Points, in no order, along strands that fork and pass close to each other.
Two points are linked if the straight distance between their rows is under 122. Some points are linked to none.
Z_977: [-70   8 -16 -29 -66 -15  47  15  -6  -7   5  -1  -5  22  48   9 -21  33
 -54  11 -52  39  -5 -41 -20  13]
Z_457: [ 19  34 -61 -36  17  38 -27  46 -12  56  -1 -23 -15   9  16  -7   7 -14
  53 -80  43  39  59 -18 -25  50]
Z_405: [ 10  13  54  21  52 -22  28 -51 -44  11  70  16  34 -19 -10 -41 -23 -22
  -1 -16  10 -52  57  51  -3   6]
Z_830: [ 17  42  21  25  31  27  10 -42 -11  67  16  -9  30 -33 -10   4   2  36
   9 -20  58 -18  -9  76   3 -26]
Z_154: [ 12  -9 -47   8  15  42  45  -2  38  32  31 -66  33  21  18  10   9 -20
  24   6 -28  51  21 -25   6  -7]
Z_760: [ -5 -13  24  32 -12  37 -78 -12  -6   9 -37  10   3 -11  12   2   9 -17
  28  18   8 -42 -21  24  37 -49]
Z_663: [ 27  13 -25 -30   0  -6  60 -50  49 -49   2  -4  -6  -3 -30  16  10  17
 -31   7  17  -3  26  21 -32 -71]
Z_753: [ 31  10 -52 -22  12  14 -89  -9   8  52 -11 -24  21 -25 -42 -15  14 -27
  44 -12 -22   9   4  39 -14  -1]
Z_129: [-15 -12 -11  -2 -25 -27  13  59  -8 -10   6 -35 -34 -33  27  -9  34  -4
 -12  42 -32  50 -52 -41  29  33]
Z_496: [-15 -21 -77 -37 -40 -36 -21  28  23 -24  16  -9 -23   4  -3  20 -13 -22
  17 -10 -47   7 -15 -25  10  14]
Z_550: [ 58  12  37   8  26  19  12 -19  28  29  24  53  11  35 -11 -23  -3  12
  40 -18  56 -50 -18  11  16  23]
Z_772: [-14  18   9  15  56 -23  50 -12 -51 -10  62  10  51   9   5   9  -7   0
 -14 -25   0 -49  34  18 -15  15]
Z_432: [  0  22 -51  -6 -45  71 -68  26 -12  46 -49 -63 -14 -41  31 -13  33 -10
  45  -9   2  -2  37  -4  10  -6]
Z_302: [-43  16 -12 -27 -27 -24  40   3   7 -12 -29  16 -13  30  15  42  -6  56
 -64  21 -12  60 -22 -36 -32  28]
Z_274: [ 12  29 -27  11   2  -4  -8  18 -31  50 -21  -8  18  22  52   8  -9 -14
  14 -71  -1 -39   0  15 -10 -23]
Z_395: [ 63   0 -33 -25  21 -22  32  41  35 -10   3 -12  19  40  10 -16   9 -28
  16  26 -34  44 -48 -58   0  15]
Z_516: [ 42  17 -30 -22 -18  11   5 -20  56 -40 -48  -4  -2   7 -18   7  20  17
 -18  19  -3 -11  -1  -6 -17 -59]
Z_21: [-24  32  -8 -13 -30 -14  15  15 -31 -21 -21  -5  35  15  56 -22  21  -5
 -52  46 -64   2  43 -42 -33 -48]
Z_288: [ 20 -30  42  18  11  -2  17   7  22 -15  12  24 -33  -8 -37  -1  26  31
   7  43  43  26 -47 -10  26  43]
Z_691: [ -8  20 -31 -39 -41  -4  22 -14  39 -73  24  10  26   3   6  -8  -8 -10
 -24  28 -82 -51 -25   3 -13 -86]
Z_825: [-26 -33  18  18  -5 -18  21  -8 -24  -7   5   8 -43  -4  35  28  -1 -13
 -20 -40  44   5  26   7  -2 -22]
Z_252: [ 30 -19 -16 -16  25 -46  11  26  18 -16  21  41 -39  23 -11  21  20  -7
  15 -17  34  41  -1 -37 -11  66]
Z_669: [-10 -11  35 -10  -1  63 -46 -41  15 -18 -41   8   8   5 -50 -27 -41  -7
  -4   1 -17 -10  64  24  -3   9]
Z_57: [-19 -52 -31   9   9  12 -29 -32  15  -5  26  13 -30 -15   5  51  27 -21
  42  -8  52   1  22  13  19 -11]
Z_212: [  5  23 -38  -1 -29   4  -1  24 -27  -9  -7  -7  18  20  47 -18 -16 -30
  22 -63 -35 -87   1  -6  16 -19]
Z_639: [  7  -6  24   0  -9 -65  -2  23 -23  -1 -31  38 -22  36  15   7 -28  -6
 -11 -31   9   8 -44   6  -6   1]
Z_491: [-21 -37  17  10  38 -25 -41   0 -23  14  13  -1  12 -13 -40   0 -11  -6
  -2  20  -3  40  48   9 -23  61]
Z_917: [ 17 -10   5  20 -40  25  48  18  28  -2  18 -41 -23   3  42 -24   1  -9
  23 -11  -1  -9 -60 -30  49 -25]
Z_882: [-12 -41 -23   3  24 -54 -10  -5   5 -24  51   0   2 -30   7  39  30 -48
  15  12  -3  14  -3  19  -8 -58]
Z_879: [-28   8  11   7 -24 -20  46  36   2  -4  -1 -10  -3  12  -3  14 -24  40
 -22  -2 -33  -1 -97 -11  12  22]
Z_202: [ 32 -11 -67 -40  29  -4  26  33  23   4  11 -14   0  15  12  22  20  -3
   8   3 -23  95 -18 -62  -9  59]
Z_19: [ 14   6 -10  17 -47  15  -5  21   7 -18  12  -1 -13  -2  34 -49  -3 -25
  43 -27 -15 -93 -22  -4  53 -15]
Z_3: [ 37  -8  23   1  13   2   8 -11  47 -36 -36  15   6  22 -36  31  -8  31
 -15  43  13  13 -56   7 -15 -47]
Z_236: [  0 -35 -15  32  16  40 -16  -1  19  68   1 -30   1  12  18  32  11  12
  41   3  23  61 -47 -14  37  18]
Z_870: [ 18  50  60   7  40  13 -13  18 -47  19 -12  -4  12 -24 -39 -26 -35  44
 -30  14  20 -11   8  13 -30  69]
Z_605: [-10   6 -30  -9 -23  23   2 -26   4  25  27 -17   3 -27 -18 -21 -13  -1
  29 -54  -2 -33  20  29  23  25]
Z_965: [ 36  13  56  26 -13 -13  43  35  -1  -3   1 -11   6  12  -9 -68  -7  -2
  16  21 -34   2 -43 -18  19  25]
Z_648: [-21 -18  55  33  36  -9 -34 -14 -17 -11  65  37  40 -39  -3   4  12 -36
  34  53  -8 -42 -45  49  40 -55]
Z_963: [-17   7  -4 -21   9 -38  36 -10 -28 -24  14  29 -16   2 -26  15 -33  15
 -20 -58   9 -27  27  -1 -28  63]
Z_148: [-39  -9  19  -5  -8   6 -33  -1 -23 -48 -57  24  19  26  39  34  -8  -9
 -49  34 -22 -28  25 -22 -21 -64]
Z_494: [-30  -1  -4  13  33   9  76 -20 -26 -13  47 -12  20   1  11  23  12   8
  -8 -28  35 -12  76 -21 -17  28]
Z_11: [ 17  10 -27  -1  23  11 -52  -7  22  20 -31 -28  48 -15 -40   0  10  -7
   6  38 -46  24   8  37 -22 -37]
Z_318: [ -6 -38  45  41  32 -18 -26  -4  -7   6  29  16  32  17  22   4  -6 -50
  39  35 -12 -11 -35   4  17 -58]
Z_299: [-18  18 -16  21  21  -3   8  10 -34 -39  20  11  38 -18  42  33  25 -11
   3  -8   1 -88  -3  -5  11 -37]
Z_396: [ -8 -33   7  24  -2  34 -33 -27  32   0  29  13   3 -12   2  26  22  -3
  43  22  35 -35 -28  24  46 -29]
Z_264: [ -9  41   3 -10 -16  20   1 -26  -2  11 -19 -38  16 -20 -24 -36 -26   6
 -39 -25 -32 -12  21  46 -11 -34]
Z_88: [-41  -2  40 -22 -55   4  30 -48   1 -62 -21  34  -9  34  -2 -14 -52   9
 -65  15 -36 -12  56  -5 -19 -16]
Z_339: [ 16  -6  17   4   5  -5 -35   2 -11  74  19   9  17  25  -8 -62 -37 -46
  44 -36 -12  15  37  18  -4  53]
Z_751: [ -3  -9   5   2  25 -51  37  17 -22   3  24  -3  51  58  15  -3 -38 -45
 -10  11 -70  30 -10 -13 -21 -28]
Z_294: [ -9 -53  12   1   0 -59  -6  -8   2  22  13  23 -20  45  15  12 -56 -48
   9 -42 -23  39 -29   8 -17 -18]
Z_726: [-14  -1  -6 -29 -26   3 -26  24  13  21 -67 -16 -55  16  15   4  -7  13
 -28   8   4 104  11 -42 -18  44]
Z_931: [ 11  -1  26 -21  14 -37  66 -45   3 -72  48  18 -28 -24 -59  -8  -8   2
 -28   3  17 -34  43  30 -25  -3]
Z_693: [-29  32 -44 -49   8 -39  -4   4   0 -40  -7  34  39   1 -35  42 -10  39
 -41  44 -51 -10  -3  -5 -50  20]
Z_56: [ 36  11 -13   2  48 -34  27   5   0  -3  27   6  25  -9 -15   4  43  -7
   1  14  21  -6  11  -6 -27 -10]
Z_634: [ 22  11  24   5 -20 -71 -10  21   5 -18  -3   5 -16 -27  -7 -24   5 -21
  -6  16 -19  -9 -64  27   2 -62]
Z_41: [ -8 -30   4  28  19  14  65  -9  27   3  39 -27  25   8  25  44  -1  12
   5   4  -5  37 -59   0  14 -47]
Z_238: [-41  -9  -6 -23  -4 -29 -15  -6 -48 -24 -14  38   1  22  11   8 -48 -21
 -32 -49 -32 -38  60  10 -28  26]
Z_654: [ 34   6 -15 -25  34 -20  41  19  16 -50 -31  28  -5  61  19  29  21  16
 -35  30  13  16   6 -67 -32   3]
Z_39: [ -2   7  52  -5 -32 -12  35  14   3 -59  -3   0   3  13 -39 -46 -15   0
  -9  42 -40 -30 -10 -22  22  39]
Z_577: [-22  18   3  -6  19 -21  59   7 -17   3  29 -27  30 -16 -37   8  -3  54
 -48  35 -40  50 -37  -2 -26  43]
Z_610: [ 13  35   5  -3 -18  39  50  48   5  -9 -21 -18   3  28   0 -42  -4  29
 -12  -7  -8   6  21 -66   4  73]
Z_594: [ -7 -19  56  29  17  21 -50 -28   9  50  -6  12 -10 -12 -30  -8 -15  14
  12  35  43  25  -5  32  24  24]
Z_502: [-40 -44  -9  -4   9  31 -56 -58 -18  13  -1  11  -4  -9 -12  15 -20 -38
   9 -35  13  -6  78  56  -7 -19]
Z_859: [ 60  18 -13  -2  10 -72   9  25  13  13 -14   4   3  14   2  -8   7  -6
  -6  -8 -14  16 -75  17 -24 -65]
Z_119: [ -9 -16 -19 -13   8  25 -54   6   8   2 -67  16   3  48  -6  51 -40   4
   2  -8 -10  -9 -27   0   6   7]
Z_519: [ 16  13 -39 -22   1  37 -60   2  29  58  37 -11   0 -38 -48 -30  21 -12
  65 -13  13  20  16  27   2  52]
Z_749: [ 26  -6  57  10  61  -5 -13  -8 -11  75  44  42  12  22 -14 -11  26  22
  35  37  63  25 -36  11  18  56]
Z_579: [-40 -19  59  29 -15  10  13 -36 -15  -6  18  19  -2 -11  10  14 -50  -1
  -2 -37  12 -49 -48  55  37 -27]
Z_400: [ -7 -34  56  46  15   2 -26 -11  -6  43 -32   9   4  42 -10   9 -48  12
   3   8  11  43 -55  17  15   8]
Z_149: [ 35  30 -70 -23 -42  56 -43   8   8  56 -28 -76 -38 -24  12 -18  24 -26
  53 -46  10  42  43   7 -14 -12]
Z_867: [-27  51 -63 -28 -25  16  10 -18 -18  47 -33 -45   4  -6  20  24 -18  15
 -12 -67 -22  26  36  35 -37 -54]
Z_349: [ -7   4  32   4 -47  -4  -8  18 -19 -37 -26  14 -40  -9  -2 -33 -15  15
 -22 -20  13 -56  28 -13  16  29]
Z_182: [ 53  19  19   4  46 -40  14 -11  20 -25 -12  31  31   9 -26  16  -3  10
  -8  20   7 -13 -62  38 -19 -91]
Z_715: [ 29   7 -22  17  13 -28  -3  48 -24  38  64  -4  32   6  35 -40  36 -38
  56   1 -34 -25 -32 -29  27  27]
Z_518: [ -1  42  18 -23   7 -42  26  -7 -30 -15  13   6  -4 -47 -32 -19 -21  25
 -60 -29   0 -16  40  33 -43  26]
Z_180: [ 10 -40  16   5 -39  13 -21   5  26 -50 -38  23 -28  44  42  -2  -2 -46
   6  23 -10 -18  20 -52  20 -41]
Z_434: [ 41 -51 -31  -7   2 -44 -23 -13  25  25  34  20 -27  41  -7   7 -31 -52
  51 -59  -6  15 -26  10  -2  -3]
Z_671: [-15   8  -4   2 -14 -12  11   7   3 -45 -44   9 -25   7  46  42  34  -2
 -47  28  16   4  20 -36 -12 -70]
Z_964: [ -8  14   8  29   4  52 -32  29 -11  28 -46 -42  30 -10   6 -14   9  27
  -8  44 -13  10 -17 -26  20  18]
Z_468: [-54  33 -32 -40 -38  46 -36  11 -12 -21 -48 -17  11 -21 -38  12 -13  46
 -39  10 -32 -15  37   0 -21  45]
Z_31: [ 50 -26 -30 -12   4 -15  -8 -10  48  -7  13  23 -44  21 -33  -4   8 -25
  36 -51  34   7  12  -9   0  22]
Z_652: [ -2 -16   9 -23 -48  -9  25 -27  48 -20 -20  -1 -50  -1 -52  -5 -17  21
 -34  16  -8  66  -4   8 -16 -15]
Z_91: [ 14 -14  44  26  22  -3 -36 -32 -13  39  25  36  35  30  10 -15 -35 -36
  36 -16 -13 -31 -20  35  16 -39]
Z_422: [-35 -24  14  13 -31  59 -35 -24  12  15 -61 -21  31  39   5  -9 -63  -7
 -14   1 -53  10  -4  14  12 -32]
Z_849: [  5  20  -1   4 -30   4  18  -1   7  35  19 -31 -46 -36  -3 -41  13   2
  17 -52  37  10  36  11   0  23]
Z_762: [  4   5  38  27  19  -1   7 -37 -10  63  23  34 -16  -1   5  18  -3  43
   8 -33  88   1 -33  54  10   4]
Z_759: [ 28  42 -53 -43 -13  46 -13  35  29  21 -54 -15 -28  13   9  -3  11  15
  20 -49  41  29  37 -29 -29  31]
Z_54: [-20 -19 -38 -18 -21  -2 -13   8  -1  -1 -22 -17  -3  22  26  17 -14 -22
 -10  -3 -37  24  31 -18 -15  -3]
Z_281: [ -9 -12  52  33 -12  61   2 -37   0 -15 -24 -16  10  -1  -1 -36 -38 -22
 -19  -3  -9 -28  55  12  23 -20]
Z_997: [-38  18 -17   2   9  41  50  -3  -7  22  18 -32 -15 -14   2  25  -2  43
 -16 -42  48  17  37 -18  -5  51]
Z_204: [  4  24  13  22   6  -6  -8 -24 -27  33  11 -22  -6 -51  17  -7  18   9
  -5 -21  25 -11 -15  66   3 -55]
Z_819: [ 34  68   1  -2 -20  56   1  22  -8   2 -50   7  -6  -7 -10 -31  -7  48
   4 -60  40 -72  16   2  -3  29]
Z_271: [ 19   6   5 -25   3  28 -10 -35  20  -4 -45  11  -5  10 -38  -7 -32   4
 -24 -27   2  12  55  34 -35 -25]
Z_499: [ -1 -15  50  38  36   2  46  -3  -6   4  15  -2  42  14 -10  11 -10  23
  -4  26  -3  -3 -56   6  12 -14]
Z_541: [ -2 -32 -59  -9 -42   6 -10  10  21  -5  16 -15 -66 -20  33  36  23   3
  48 -33  30  -2 -58 -16  49  11]
Z_187: [-10  -7   7  37  13  42  26 -17   4  56  -3 -15  -7   1  16  38   8  47
  18 -19  70  46 -42  20  30   7]
Z_826: [ 19 -27  56  15   6 -29  39 -54   5 -34  56  35 -31 -20 -28 -23  -4 -16
  10 -11  40 -32  14  43  12 -15]
Z_416: [-21 -22  59  25  24   8   5 -14 -14 -34  53  41  -2 -21  -6  12  19  19
  17  58  52 -61 -25  -6  36  26]
Z_788: [ -5 -27   4  32   5  36 -89  11   6   8 -42 -18  11 -12   8  10  33 -12
  15  64   2   6  -4 -15  25 -22]
Z_147: [ 13  15 -27 -21 -20 -13  61 -33  48  -8  11 -23 -29  -3 -23   0   7  24
 -26 -15   7  62   4  23 -26 -35]
Z_364: [ 70  -6  21  16   8 -22  -1  33  14  16   1  -2   1  27  13 -59  16 -37
  38  28 -27  26 -52 -36  16   0]
Z_734: [-23 -33  31  -9 -42  -5  49  -2  30  -8  18 -25 -32 -14 -43 -33 -11  21
 -24  22 -10  68 -22   0  18  25]
Z_406: [ 38 -15  32  -1  53 -21 -17  -2  -7 -20 -15  48  41  50 -32   8 -27 -22
  -1   9 -11 -34  10  -1 -25  -3]
Z_974: [-20 -40  26  18 -14  17  53  -9  42 -36  27   9   0  23  11  22 -36 -14
  14   5  -4   4 -75   5  19 -77]
Z_443: [  8  -1  74  16  48  -1  -7 -50 -28 -17  70  35  45 -29 -31 -31  13  -8
  28  62   7 -75  -7  56  23 -16]
Z_898: [-38 -40 -24   7  30 -29   0 -26   2 -20  23 -21  15 -18  -2  49  21 -18
 -24  28  -5  54  42   9 -17 -38]
Z_392: [ 46   2  -1  18 -26  20 -15  -5  21  24 -44 -14 -62 -15  32 -17  42  -5
  22 -13  65  10  18  -3  17 -40]
Z_707: [-16  11  28   0  21  14 -21  -8 -48  17  34  -7   0 -37 -13 -48  -7  -9
  -2 -11  20 -32  84  15  -6  75]
Z_741: [-21  -7  65 -21 -22 -63  33   8 -27 -71  16  31  -8   5 -27 -34 -30  -5
 -17  37 -48  -8 -26  -3  -9  11]
Z_621: [  7   1 -39 -19 -49  53 -70  12  18  -1 -71 -36 -32 -17  -4 -25   9  -6
  16   1  -8 -10  12 -13   9  -6]
Z_531: [-15 -42 -20  24 -15   5  21  28  -1  -1  41 -13 -49 -13  52  11  30 -15
  28  -9  35  26 -15 -44  51  28]
Z_735: [  -2   -3   33   30   31    8   12  -16  -25  -56   39   38   31   -2
   21   18   12   -1   14   33   25 -101   -2   -4   21  -10]
Z_523: [-23 -47  27  17   4 -23  23   4   2 -59  29  28 -42 -30 -16  33  36  26
  -4  35  51 -19 -29 -12  24  12]
Z_960: [ 52   6  40   8  10  17  51 -36  20 -19  47  29 -13  -1 -29 -28  11  11
  19  -3  62 -49  22  10  16   9]
Z_352: [-36  52 -30 -13 -23  27  29  26 -17 -22 -17 -10  23 -10  -2  26  -6  55
 -42 -10 -14 -35   7 -26 -13  57]
Z_730: [-40  33 -70 -50 -22 -49 -10   0 -16  -5 -20  18   7   1   2  37 -10  18
 -46 -17 -58   7   2   7 -51 -15]
Z_248: [ 14  24 -52 -17   5  63 -29  -7  34  40   5 -52  -8 -34 -33  -9  28 -11
  51 -28  21  44  66  19 -14  13]
Z_16: [-15 -27  10   6  32   8 -36   4  -2  43  49   5  25   5 -48 -22 -13 -19
  38  -1  -3  14  31  -2   5  92]
Z_100: [ -9  46 -52  -9 -14   9  40 -13 -13  12 -46 -17   3   6  44  47   3  35
 -30 -40  20  -2  16  11 -30 -74]
Z_107: [  3  30 -55 -30 -17   5 -17 -31   5  24 -29 -30  16 -17  -8 -13 -26 -18
  -5 -48 -48  -3  15  62 -21 -73]
Z_949: [ 26  -5  25  17  15 -23  10  13 -23  44   4  44 -18  55  37   3 -29  -4
  18 -62  38  -3 -24  -5   3  23]
Z_32: [ 29  -1 -21  15   9  47   3  -6  12   4 -29 -14 -25  11  48  22  53  -4
  12   4  67   9  32 -43  19 -13]
Z_37: [  5  59  21 -11   9  28 -17   9  -6  -1 -63 -14  28 -17 -51 -13 -34  66
 -53  21 -14  -2 -11  23 -32  32]
Z_881: [  0 -47 -11   4 -11 -47 -11  48 -18   0  20 -13 -44 -15  62  -4  37 -46
  17  10 -10  52 -23 -45  32  26]
Z_270: [ -8  -7  18 -21   6  24 -33  -6   1 -36 -60  41  -9  32 -38  47 -26  44
 -24  13  23 -24  -2 -25 -14  33]
Z_490: [-45   3 -32  10  -4  42  -8   5 -22  32  22 -15  -2 -28  -2  27  -4  24
  28 -55  47 -23  41  18   3  57]
Z_886: [-33  18 -16  14  10  -9 -44 -22 -34  -8  -4 -19  33 -59  11  19  -1 -11
  -8 -16 -25 -47 -31  76   4 -68]
Z_738: [ 12  -2 -15   4   9 -63 -12  11   3 -18  54  13  10 -40 -13  -6  24 -26
  34   8 -38 -17 -61  25  11 -35]
Z_855: [ 29   2  24  14  25  -5 -10   2  21  44  15   7 -18 -14 -48 -13  14  32
  22  10  58  44 -36  19   2  58]
Z_874: [  4  -3  34  -7  31  -6 -32 -30  -7 -19 -27  41 -31 -21 -62  38 -21  44
 -22  14  46 -13 -12  32  -8  32]
Z_328: [ 30  38  44  13  -8  20 -16   6 -28 -11 -23  28   3  -9  -3 -41   4   7
  -1  -6  16 -85  11   8  10  21]
Z_143: [ -9 -12   8  15 -17   5 -28  27 -19  44 -16   9 -27  15  18 -33 -26 -26
   9 -46   4  22  34 -21   1  54]
Z_414: [-18  -4  28  31 -14  51   6   9 -10   2   4 -37  24 -11  -4 -56 -11 -22
  -3  15 -32 -18  62  -9  24  30]
Z_6: [ 42  -5   8  -3 -28 -19  54  -7  53 -32   4   0 -42 -15  -2  -9  25   9
   2  -4  35   8 -64  14   4 -68]
Z_348: [ 29  49 -46   3  11  -4 -13  33 -30  75  -8 -23   9  -8  29   3   9   2
  34 -68  14  -4  13  -3 -12  32]
Z_168: [-30 -15   1  16 -58  25 -25 -10  -7  10  31   3 -18 -22  28 -26 -21  -9
  33 -46  -3 -79   5  24  51  18]
Z_61: [-16  -3   1   9  17  10  -2   5   5  38 -36  -5  29  40 -16  29 -56  22
  -7 -17 -10  27 -31   8  -6  18]
Z_623: [  0  12  31 -15  43  24 -54 -30 -24  43  30  60   2 -16 -20  18   3  44
  16   9  84 -50   3  36   0  68]
Z_189: [-50  29 -11 -22 -54 -23  36  20 -16 -35   6  -9 -10 -14  20 -35  23  22
 -57  42 -51  31  24 -34 -17  -2]
Z_972: [ 21  36  29  30  50  31  47 -23  -2  22   0 -26  54 -10 -19  -1  -3  36
 -22   6  15 -19 -14  41  -5 -30]
Z_750: [-18 -27 -45 -18 -61 -26 -31   3  22   0  -6 -13 -81 -37  -2  34  15   6
  12 -31  32  29 -19   3  19   2]
Z_290: [ -8 -11  10 -14 -10 -33 -51  14   2 -45 -23  12 -14 -18 -44 -13   4 -14
 -27  48 -38  12  19  -7 -18  13]
Z_631: [ 15   2  -9  13   4 -48  -8  52 -25  -9  -3 -11 -13  -9  74 -10  47 -44
  10   9 -12  -6  -4 -44  10 -28]
Z_657: [  9 -10 -14 -29  39 -54  -6  -8  -6 -15   9  30  33  38 -38  13 -25 -34
 -17   4 -52  14  17   7 -38  -2]
Z_172: [-25 -24   7  -3 -12 -40 -42   3   0  33  -6   2 -65 -32 -17  11   2   0
   2 -18  38  66  10  18  -4  31]
Z_575: [-20 -27  -6  25   9  -3 -60 -13  -9  35  27 -17  -3 -62   7  -8  47 -31
  27  20   7   3  43  39  24 -21]
Z_63: [-39  42 -50 -20   4  51  35   8   3  12 -16 -19  18  10   7  69  -5  66
 -19 -21  21   9   4 -16 -16  31]
Z_460: [  7  19 -60 -25  63 -42  27  43 -14  20  11  -4  22  11   1  44  40   8
  -3   7 -10  74   1 -35 -35  37]
Z_880: [-30 -25   8   2 -47  27  35 -20  37 -34  11 -26 -34 -45 -34  -7   4  35
  -3  15   8   3 -36  14  39  -9]
Z_69: [-42 -25  46 -25 -26 -34  29 -15   4 -76   1  42  -8  21 -13  20 -45  -8
 -38  31 -37  -1 -12   9 -10 -32]
Z_919: [-11 -59 -39  16  29  27  -9 -13  20  34  36 -42  19   6  19  34  15 -31
  49  13  -9  52   6 -20  17   4]
Z_237: [ 55  18  35  41   6   8  -6   3   8  23  -5  -2  11  10  31 -44  32 -16
  25   3  24 -46 -22   5  27 -53]
Z_484: [-30 -23 -39  -6 -14 -57 -29  10  -2 -16  43   1 -13 -44 -30  19   8 -16
  18  -3 -30   1 -25  11  11  32]
Z_768: [-21  14 -61 -37  32 -34  23  21   7 -18   5   6  44  25  -3  56  24  30
 -26  42 -47  43 -24 -44 -38  28]
Z_710: [  8 -45 -42 -18 -53  28 -59   0  28 -30 -50  -2 -46  22  25  29   2 -35
  22 -11   1 -20  -2 -30  23 -13]
Z_312: [-26 -16   2   8  29  11 -79 -25 -51  51  14   9  18 -34   5   3   3 -19
  22 -17  11  -9  60  56  -3   7]
Z_821: [ 25   9 -58  -2  18 -20 -31  29  -3   9 -29 -35   1 -13  47  20  70 -29
   4  23  -3  12   7 -35  -4 -44]
Z_300: [ 12  25  22   7  44  22 -40 -38 -15  17 -25  37  17  -5 -46  15 -35  34
  -4  -6  43 -56 -13  54  -6  24]
Z_801: [-66 -14 -24 -19 -35  44 -38  -1 -18  11 -39 -32   3  -9  -5   6 -21   3
 -25  -3 -35  36  57  -7  -7  31]
Z_175: [-23  37   8  22  17  -7  11  29 -53   8  13 -33  55 -38   1 -21  15  18
 -36  25 -49 -23  13  -6  -6  30]
Z_544: [ 24   2 -51   0  38   1 -22   5  34  22  -4 -44  39   3 -48  14  26   7
  12  55 -47  64 -21 -18 -17  -3]
Z_984: [-16  34 -18 -34  -5  -2  58  -2   8 -32 -13  29  22  54  28  30   2  44
 -57  24 -10  18  24 -60 -51   0]
Z_668: [ 33 -27 -20 -14 -37  -2  52   8  62 -25   7 -10 -46  17  33   6  11  -4
  12  -8  11  31 -73 -43  29 -36]
Z_242: [  4 -23  53  25  40  25 -43 -31 -31  25   7  38   0  11  19 -19  20 -23
  16  10  64 -35  78   0   1  14]
Z_474: [ 26 -34  34  16  16   5   2 -17   7 -40 -36  33   4  58   7   2  -9 -29
  -5  21  10 -11  31 -30  -8 -33]
Z_795: [ -8  24 -40  -5   1 -16 -32  18 -19 -29  -8  -9  51 -23  30  16  24 -19
  -9   7 -50 -58 -19  17  -1 -71]
Z_419: [ 56  19  -9  11   9  21  10   9  24  55  -6  21 -11  31  17   2   0  24
  37 -54  57 -10 -33   0   5  35]
Z_927: [ 40   6   9   1  27 -31  43  43  -7 -10 -19  35 -18  54  26   5  20   1
 -13  -8  19  22 -15 -68  -8  55]
Z_25: [ -4 -37  61   9 -54 -27  50   1   8 -37  -4  25 -44  48  30 -29 -39 -28
 -14  -4 -15  19 -21 -26  14 -30]
Z_709: [  8  53  10   4 -19   5 -43  37 -23  28 -73 -23   9 -18  -8 -23  -1  31
 -28  12  -9  14 -24   6 -12  14]
Z_978: [ -4 -15  14 -15 -53  -4  66  -8  36 -27   7   2  -6  33  24 -17 -33 -11
 -23 -10 -46   9 -40  -6   3 -71]
Z_285: [-53   8 -45 -37  -5 -42 -20 -11 -33 -27  -7  31  27   5   0  41 -51 -13
 -27 -54 -50 -34   1  29 -31  -5]
Z_609: [  9  -5  -4   2  36  -4   8  15  14  -9  13 -27  33 -15 -54   8  14  20
  -3  61 -25  36 -18 -14  -3  49]
Z_84: [-18  12 -28 -16 -47 -10  28  36  29 -21 -11 -32 -40 -24   8  14  12  40
 -10  16 -23  35 -94 -18  25  15]
Z_209: [ 18 -17  45  31  37   3 -17  -2 -24   1  -6  13 -23  -5  37  12  52  -7
   1  38  68   2  41 -32  16 -11]
Z_493: [ 23  50 -36 -32 -29  58  -9  30   2   0 -92   0  -7  35  17 -13 -11  29
 -12 -45  19 -37  29 -30 -32   4]
Z_335: [ -7 -20  17  -7 -46 -11  40  -6  49 -62  32 -14 -33 -46 -17  -4  21  -9
  -9  33   0   1 -47  19  23 -81]
Z_697: [ 18 -16  70   5  40  14  -5 -70  -3  10  63  43  32   2 -43 -51 -22 -29
  20  16  -6 -41  34  51  20  12]
Z_942: [-23 -42 -47 -12  27 -11 -37 -40   6  -1  10   6 -20 -11  -8  48   4 -37
   7 -18  26  38  73  33 -27 -24]
Z_291: [ 53   7  -7   7 -13  58 -60  -4  44  16 -66 -17 -20  -9 -26 -12  36   8
  33  12  42   7  10  11  12 -20]
Z_602: [ -6  -6  34  12 -24 -22 -29   3 -27  32  11  14 -59 -35   1 -37   8   0
   8 -33  55   7  27  11  11  52]
Z_991: [-16  28 -36 -15 -42  -9  23  45 -19 -19 -11 -11  26  33  84   5   9  -4
 -22  17 -64 -18 -12 -68  -7 -29]
Z_130: [ 10   8 -23  -3   1  16  64  16  32 -18  37 -53  36   2  13 -14  35  -5
 -11  41 -43  27  -2 -32   5 -31]
Z_998: [  4 -28 -35  17  43  -7 -20  11  -1  21  54 -23  19  -7  26   6  53 -35
  45  32 -14  10 -12 -34  28   7]
Z_296: [-20  -1  12  38  40  23  18  11 -29  23  30 -34  62  -2   5 -22  14 -14
  -3  30 -26   1  39 -21  12  27]
Z_822: [-47  15  33  -3 -41  30   3 -13 -10 -40 -61  22  -7  10  10  -1 -36  36
 -62  30 -23 -29  12  -2  -8 -26]
Z_883: [ 23 -12  52  11  42 -22 -57 -29 -42  -8  10  59  11   2   5 -26  15 -48
  13  23  19 -65  54  20   2  -5]
Z_747: [ 14  38  31  26  26 -18   1  29 -43  27  28 -17  33 -43 -31 -57  10  25
   0  29  -8 -23 -10   7  -8  59]
Z_966: [ -7  16  -5 -20   9   9  35  33  -5  23 -35   5 -14  35  13  32 -19  40
 -41 -16  14  88  -9 -50 -24  59]
Z_580: [-21 -17 -18  14 -37   8  58  20  15 -18  54 -54  15 -15  36 -20   4 -29
   7  15 -47   1 -21 -14  33 -39]
Z_477: [ 32  37  23 -20  11 -22  27 -35  12 -15  27  -5  -8 -60 -60 -51  -4  -6
 -18 -13   4 -15  54  39 -21   1]
Z_306: [ -2  16 -23 -17 -26  14  22  50  -4 -28 -19  -4  17  41  39 -12  10  -3
 -12  22 -39 -24   9 -82  15  37]
Z_565: [-30 -15  36 -18  -4 -70  54   9 -17 -48  38  13  30  32   4 -35 -17 -42
 -23  48 -80  40   0 -26 -21  -7]

A fork is a point with three links, a tip a point with one. Leave the first point through the second and follow the links. Name the first fork or tip that comes.
Z_734, Z_652 -> Z_738
Z_927, Z_252 -> Z_741
Z_202, Z_460 -> Z_302
Z_663, Z_147 -> Z_919
Z_747, Z_175 -> Z_100
Z_605, Z_168 -> Z_349
Z_328, Z_819 -> Z_605
Z_577, Z_609 -> Z_621
Z_100, Z_867 -> Z_942

A fork is a point with three links. Follow the links from the first point to the second and name the forks in between, in order.
Z_69, Z_949 -> Z_741
Z_299, Z_335 -> Z_830 > Z_919
Z_57, Z_6 -> Z_942 > Z_738
Z_405, Z_531 -> Z_997 > Z_605 > Z_602
Z_715, Z_119 -> Z_919 > Z_830 > Z_855
Z_750, Z_880 -> Z_602 > Z_605 > Z_997 > Z_738
Z_974, Z_749 -> Z_830 > Z_855

Follow the links from the first point to the second, and from the first to the third. Name the last point that the two ways share.
Z_400, Z_917, Z_974 -> Z_830
Z_312, Z_335, Z_819 -> Z_738
Z_822, Z_519, Z_518 -> Z_741
Z_697, Z_493, Z_898 -> Z_997
Z_37, Z_668, Z_648 -> Z_738
Z_242, Z_609, Z_963 -> Z_621
Z_405, Z_631, Z_663 -> Z_997
